A landscape with many valleys, sampled at points; each row gives a point and its height.
From any point a ball rolls to the lowest of the 2 points nearest to it. It stops when none of these is lower. Distance is the straight distance between rows; heights are no part of it.
Z_423 h=165: 79, 85, 130, 165, 101, 125, 136, 115, 82, 111, 68, 78, 114, 95, 61, 111, 108, 103, 124, 60, 103
Z_957 h=125: 123, 101, 110, 93, 104, 101, 126, 99, 97, 115, 85, 101, 112, 101, 68, 56, 82, 120, 122, 88, 127
Z_340 h=341: 111, 88, 112, 113, 124, 123, 148, 104, 64, 107, 61, 90, 76, 114, 79, 82, 114, 135, 94, 102, 106
Z_782 h=249: 141, 88, 110, 138, 137, 125, 78, 86, 129, 90, 126, 102, 79, 105, 85, 106, 84, 131, 72, 117, 85
Z_946 h=231: 110, 80, 78, 62, 92, 91, 88, 93, 99, 127, 103, 79, 95, 91, 83, 79, 126, 86, 95, 106, 60
Z_693 h=152: 82, 75, 87, 82, 125, 76, 109, 91, 122, 129, 95, 96, 113, 103, 74, 78, 131, 100, 130, 82, 113
Z_383 h=577: 121, 140, 80, 102, 88, 109, 59, 84, 93, 77, 131, 104, 79, 90, 112, 123, 64, 82, 60, 123, 83
Z_317 h=204: 98, 118, 75, 74, 131, 95, 80, 99, 117, 100, 97, 133, 95, 144, 128, 90, 136, 132, 98, 132, 84
Z_959 h=192: 133, 83, 93, 131, 129, 117, 107, 99, 85, 120, 121, 113, 56, 101, 108, 76, 67, 142, 51, 124, 93
Z_450 h=190: 135, 133, 60, 97, 108, 97, 68, 105, 90, 119, 128, 131, 81, 102, 124, 71, 82, 108, 59, 125, 90
Z_402 h=278: 107, 124, 77, 79, 132, 86, 104, 117, 91, 107, 81, 122, 91, 132, 137, 104, 106, 127, 130, 136, 89
Z_820 h=525: 125, 111, 125, 72, 59, 119, 113, 88, 115, 59, 117, 76, 99, 90, 85, 128, 106, 101, 58, 82, 56
Z_686 h=290: 111, 92, 66, 69, 94, 83, 80, 87, 88, 131, 113, 97, 92, 109, 93, 55, 109, 75, 88, 102, 95
Z_291 h=322: 123, 80, 113, 112, 87, 119, 127, 106, 63, 88, 68, 79, 74, 79, 110, 113, 82, 95, 106, 125, 99
Z_169 h=685: 59, 76, 117, 97, 84, 73, 114, 107, 98, 98, 111, 97, 132, 73, 129, 129, 67, 72, 127, 78, 131
Z_441 h=444: 69, 83, 102, 79, 90, 84, 107, 98, 78, 109, 90, 75, 112, 91, 104, 101, 94, 69, 132, 95, 80
Z_348 h=236: 125, 99, 90, 89, 98, 94, 108, 105, 75, 102, 74, 85, 88, 92, 105, 91, 84, 85, 118, 129, 99
Z_70 h=634: 118, 106, 102, 117, 110, 76, 147, 130, 86, 110, 86, 99, 103, 78, 108, 106, 71, 109, 153, 94, 145
Z_455 h=414: 100, 145, 75, 85, 105, 95, 68, 76, 123, 85, 108, 125, 87, 151, 101, 85, 138, 98, 81, 95, 113
Z_884 h=261: 75, 135, 92, 101, 117, 104, 60, 122, 96, 92, 99, 139, 63, 129, 159, 86, 127, 110, 78, 146, 135
Z_394 h=353: 101, 112, 82, 98, 111, 92, 58, 90, 99, 71, 87, 116, 97, 130, 142, 121, 124, 84, 105, 126, 103
Z_15 h=289: 138, 116, 101, 135, 127, 113, 71, 107, 143, 111, 153, 107, 82, 102, 79, 81, 79, 133, 78, 107, 81
Z_170 h=537: 65, 108, 104, 116, 111, 95, 125, 121, 94, 117, 85, 60, 131, 74, 62, 110, 102, 92, 143, 70, 74
Z_968 h=262: 105, 143, 93, 77, 97, 104, 80, 140, 85, 101, 104, 143, 92, 112, 137, 75, 68, 130, 91, 137, 105
Z_304 h=594: 53, 71, 74, 116, 140, 66, 122, 91, 97, 115, 102, 116, 89, 80, 114, 109, 92, 102, 114, 88, 153
Z_996 h=705: 77, 81, 135, 118, 63, 92, 131, 120, 89, 97, 94, 88, 128, 66, 113, 127, 59, 77, 135, 88, 123
Z_14 h=160: 75, 88, 106, 130, 94, 105, 120, 111, 90, 113, 98, 115, 158, 48, 79, 134, 70, 95, 113, 75, 101
Z_277 h=293: 95, 91, 108, 97, 102, 94, 117, 121, 134, 121, 78, 87, 128, 61, 46, 89, 127, 104, 123, 64, 99
Z_177 h=358: 98, 82, 136, 115, 70, 118, 121, 123, 135, 98, 69, 82, 115, 66, 48, 99, 131, 97, 103, 61, 97
Z_536 h=229: 97, 129, 92, 71, 99, 93, 112, 140, 90, 100, 89, 131, 86, 120, 131, 68, 60, 128, 125, 124, 120
Z_24 h=395: 107, 115, 92, 94, 91, 88, 67, 77, 111, 74, 89, 112, 112, 142, 122, 117, 122, 72, 119, 101, 118
Z_288 h=159: 97, 93, 91, 52, 74, 90, 89, 92, 118, 108, 113, 78, 96, 95, 81, 93, 136, 75, 86, 79, 71
Z_183 h=212: 82, 76, 88, 115, 103, 98, 91, 70, 120, 81, 100, 97, 86, 144, 108, 75, 138, 94, 115, 103, 121
Z_550 h=440: 74, 72, 137, 121, 102, 137, 133, 100, 61, 94, 70, 72, 87, 100, 93, 115, 109, 106, 89, 101, 62
Z_685 h=476: 77, 83, 140, 116, 80, 143, 134, 116, 87, 100, 72, 65, 109, 100, 83, 114, 126, 109, 102, 95, 48
Z_871 h=615: 66, 77, 80, 106, 121, 70, 102, 99, 114, 107, 96, 115, 73, 108, 126, 87, 97, 92, 123, 101, 167
Z_493 h=396: 90, 91, 115, 62, 67, 99, 100, 90, 75, 98, 102, 77, 110, 96, 116, 95, 81, 78, 92, 117, 68
Z_153 h=726: 85, 63, 153, 150, 60, 116, 136, 113, 79, 101, 89, 87, 117, 82, 101, 123, 77, 84, 121, 84, 123
Z_145 h=633: 77, 103, 85, 105, 102, 81, 79, 111, 114, 95, 88, 117, 66, 120, 143, 94, 111, 86, 121, 113, 171
Z_197 h=237: 70, 81, 119, 106, 85, 99, 101, 91, 109, 105, 103, 109, 162, 59, 71, 116, 76, 84, 106, 63, 94
Z_611 h=657: 96, 121, 92, 89, 118, 68, 142, 142, 101, 109, 92, 106, 88, 101, 131, 95, 69, 119, 156, 91, 153
Z_852 h=652: 97, 98, 87, 80, 82, 88, 73, 124, 110, 97, 83, 99, 73, 96, 138, 118, 91, 69, 126, 111, 151
Z_731 h=412: 35, 63, 114, 89, 86, 81, 99, 74, 106, 101, 123, 89, 124, 106, 111, 92, 100, 73, 107, 74, 109
Z_780 h=443: 126, 152, 84, 68, 98, 93, 74, 95, 130, 87, 96, 122, 112, 144, 91, 89, 129, 106, 109, 95, 111
Z_425 h=445: 69, 75, 98, 105, 101, 75, 107, 85, 96, 97, 89, 89, 107, 120, 119, 117, 119, 70, 145, 95, 108
Z_537 h=514: 71, 101, 125, 111, 79, 115, 134, 132, 99, 107, 70, 56, 129, 82, 66, 110, 119, 97, 139, 78, 57
Z_613 h=32: 89, 78, 84, 58, 99, 81, 93, 89, 131, 113, 97, 87, 100, 105, 78, 79, 146, 85, 107, 74, 107
Z_127 h=487: 135, 106, 121, 88, 58, 127, 95, 78, 96, 60, 98, 83, 113, 107, 88, 116, 94, 83, 87, 93, 80
Z_131 h=502: 124, 70, 143, 124, 63, 131, 115, 95, 87, 86, 79, 94, 113, 118, 84, 125, 137, 88, 93, 77, 101
Z_923 h=243: 130, 65, 92, 126, 124, 118, 107, 95, 82, 122, 120, 94, 65, 81, 90, 87, 81, 124, 62, 120, 66
Z_621 h=704: 36, 91, 130, 112, 82, 83, 121, 105, 103, 123, 122, 104, 163, 78, 120, 127, 69, 95, 117, 78, 99
Z_727 h=203: 88, 153, 96, 90, 122, 96, 54, 129, 97, 98, 116, 152, 91, 106, 151, 92, 100, 117, 76, 135, 114
Z_281 h=668: 79, 77, 102, 89, 82, 74, 92, 107, 103, 98, 97, 93, 97, 81, 126, 120, 78, 64, 135, 92, 147
Z_271 h=241: 141, 101, 105, 89, 91, 110, 104, 85, 95, 101, 88, 93, 91, 107, 74, 56, 92, 109, 84, 103, 116
Z_987 h=297: 76, 83, 80, 95, 86, 100, 66, 64, 105, 78, 110, 94, 72, 141, 121, 86, 129, 74, 88, 106, 105
Z_116 h=441: 117, 118, 97, 76, 65, 96, 80, 79, 110, 69, 97, 90, 123, 123, 98, 116, 110, 68, 115, 89, 93
Z_13 h=350: 121, 109, 66, 80, 110, 94, 59, 82, 116, 100, 131, 103, 91, 104, 105, 111, 105, 95, 70, 121, 62
Z_353 h=719: 52, 98, 146, 88, 69, 87, 114, 105, 101, 118, 106, 80, 151, 91, 107, 97, 76, 86, 119, 84, 90
Z_687 h=242: 120, 117, 62, 82, 98, 83, 66, 93, 89, 118, 110, 116, 80, 120, 119, 68, 91, 88, 77, 112, 115
Z_174 h=312: 98, 90, 124, 100, 68, 103, 102, 80, 112, 89, 113, 88, 143, 78, 67, 97, 73, 76, 105, 63, 118
Z_81 h=446: 40, 65, 97, 97, 111, 80, 95, 75, 101, 121, 114, 95, 122, 79, 86, 96, 93, 75, 111, 71, 104
Z_165 h=349: 147, 108, 98, 93, 98, 125, 100, 85, 119, 87, 111, 96, 65, 94, 70, 90, 121, 126, 38, 89, 85
Z_573 h=392: 103, 65, 130, 126, 100, 133, 121, 97, 60, 85, 74, 92, 77, 100, 117, 133, 100, 101, 82, 115, 87
Z_503 h=232: 114, 98, 100, 78, 113, 85, 123, 111, 130, 125, 92, 98, 127, 85, 53, 68, 114, 120, 120, 73, 111
Z_235 h=344: 106, 87, 98, 83, 77, 118, 90, 86, 83, 103, 125, 81, 97, 80, 98, 90, 86, 89, 59, 117, 53
Z_414 h=591: 88, 105, 75, 116, 150, 66, 151, 109, 88, 123, 99, 124, 142, 78, 93, 125, 94, 120, 131, 75, 124
Z_596 h=573: 54, 92, 72, 120, 158, 66, 129, 93, 87, 119, 101, 105, 119, 75, 92, 121, 103, 105, 127, 66, 119
Z_373 h=92: 127, 170, 83, 98, 129, 106, 54, 91, 116, 81, 122, 130, 94, 104, 95, 116, 96, 110, 72, 120, 87
Z_306 h=406: 135, 71, 120, 102, 111, 131, 116, 103, 118, 84, 81, 101, 79, 98, 81, 118, 148, 132, 61, 93, 87
Z_454 h=454: 122, 68, 138, 105, 80, 132, 118, 102, 104, 83, 71, 97, 90, 110, 81, 127, 161, 104, 72, 75, 88
Z_937 h=556: 56, 102, 84, 122, 141, 77, 122, 107, 95, 120, 94, 86, 139, 71, 71, 127, 112, 91, 139, 56, 89
Z_788 h=342: 84, 116, 81, 88, 124, 74, 118, 116, 96, 106, 81, 122, 86, 142, 134, 87, 108, 115, 147, 117, 126
Z_786 h=201: 149, 114, 101, 124, 126, 121, 83, 96, 112, 82, 109, 122, 86, 105, 98, 99, 80, 140, 66, 133, 95
Z_989 h=150: 140, 156, 106, 116, 122, 117, 65, 104, 110, 80, 117, 135, 101, 104, 103, 100, 72, 136, 65, 132, 98
Z_380 h=131: 144, 108, 74, 113, 108, 115, 96, 113, 95, 126, 134, 126, 79, 99, 107, 62, 67, 136, 57, 128, 82
Z_553 h=295: 129, 78, 85, 102, 95, 115, 97, 93, 71, 111, 112, 91, 74, 75, 102, 84, 73, 95, 66, 132, 75
Z_41 h=378: 141, 112, 93, 119, 106, 132, 85, 72, 120, 82, 136, 99, 58, 100, 70, 110, 101, 123, 30, 88, 85
Z_20 h=90: 85, 95, 76, 92, 119, 92, 93, 89, 116, 100, 92, 113, 78, 153, 119, 66, 144, 115, 111, 121, 116
Z_89 h=364: 50, 67, 104, 74, 77, 87, 87, 70, 94, 98, 112, 83, 98, 126, 121, 88, 110, 69, 99, 100, 98
Z_993 h=736: 78, 103, 144, 80, 62, 114, 124, 105, 95, 113, 88, 65, 143, 98, 101, 96, 99, 102, 107, 100, 60
Z_453 h=36: 88, 91, 112, 161, 112, 107, 131, 118, 85, 112, 86, 92, 135, 60, 68, 124, 80, 100, 131, 74, 107
Z_735 h=590: 98, 112, 77, 81, 85, 91, 49, 94, 93, 83, 118, 103, 74, 95, 140, 120, 80, 71, 75, 127, 93
Z_755 h=538: 120, 72, 141, 111, 63, 126, 117, 96, 81, 76, 79, 85, 115, 104, 94, 104, 96, 88, 100, 95, 99
Z_607 h=373: 95, 99, 119, 77, 58, 90, 88, 73, 94, 85, 115, 80, 118, 93, 90, 92, 68, 65, 99, 78, 113
Z_115 h=391: 139, 80, 112, 106, 116, 131, 124, 95, 87, 95, 65, 93, 85, 102, 80, 96, 123, 129, 81, 111, 85
Z_238 h=549: 121, 126, 98, 76, 78, 110, 84, 75, 123, 63, 138, 88, 100, 96, 93, 141, 92, 104, 68, 103, 52
Z_574 h=605: 68, 82, 79, 75, 79, 83, 65, 98, 87, 97, 109, 98, 60, 104, 148, 100, 96, 65, 91, 123, 113
Z_949 h=408: 72, 80, 146, 133, 55, 127, 128, 132, 132, 106, 87, 80, 135, 79, 56, 114, 119, 107, 111, 58, 84
Z_790 h=397: 90, 92, 81, 95, 123, 72, 108, 99, 99, 107, 80, 103, 104, 129, 116, 98, 117, 89, 151, 107, 124
Z_742 h=265: 114, 101, 121, 136, 114, 112, 152, 116, 67, 102, 64, 72, 101, 96, 69, 95, 113, 114, 131, 88, 97
Z_969 h=610: 104, 110, 92, 135, 131, 75, 154, 126, 78, 115, 94, 115, 134, 60, 86, 120, 73, 123, 136, 83, 138
Z_390 h=319: 131, 119, 77, 109, 133, 93, 56, 98, 138, 118, 144, 121, 99, 105, 103, 93, 93, 122, 81, 121, 71
Z_510 h=308: 88, 115, 81, 102, 122, 91, 63, 113, 99, 92, 88, 126, 67, 117, 153, 109, 118, 97, 100, 146, 118
Z_404 h=155: 98, 176, 97, 102, 132, 92, 53, 120, 103, 95, 141, 149, 98, 96, 124, 100, 92, 113, 71, 125, 103
Z_881 h=124: 126, 113, 90, 88, 110, 94, 127, 122, 75, 113, 78, 105, 76, 108, 114, 70, 73, 128, 115, 129, 106
Z_876 h=566: 123, 145, 89, 116, 100, 119, 67, 77, 117, 67, 146, 99, 83, 95, 78, 130, 68, 97, 68, 105, 72
Z_355 h=381: 115, 119, 69, 62, 99, 95, 62, 83, 125, 94, 114, 109, 85, 121, 100, 103, 144, 91, 75, 101, 80
Z_182 h=307: 143, 109, 91, 89, 86, 121, 89, 79, 95, 97, 109, 94, 84, 100, 65, 75, 103, 102, 56, 96, 93

Two balls start at each pair of points below. Name the first point that both come to, or write never.
Z_281, Z_70 -> Z_596
Z_13, Z_116 -> Z_373
Z_24, Z_455 -> Z_373
Z_454, Z_685 -> never
Z_414, Z_621 -> Z_596

Call two points neighbours if one is among the 2 nearest of the other. Go from one point of each pair to the other, from neighbour to neighbour, staying as low as possible. Name the highest point that can't be avoided.
Z_20, Z_613 -> Z_425
Z_957, Z_380 -> Z_686
Z_613, Z_957 -> Z_503
Z_373, Z_881 -> Z_968
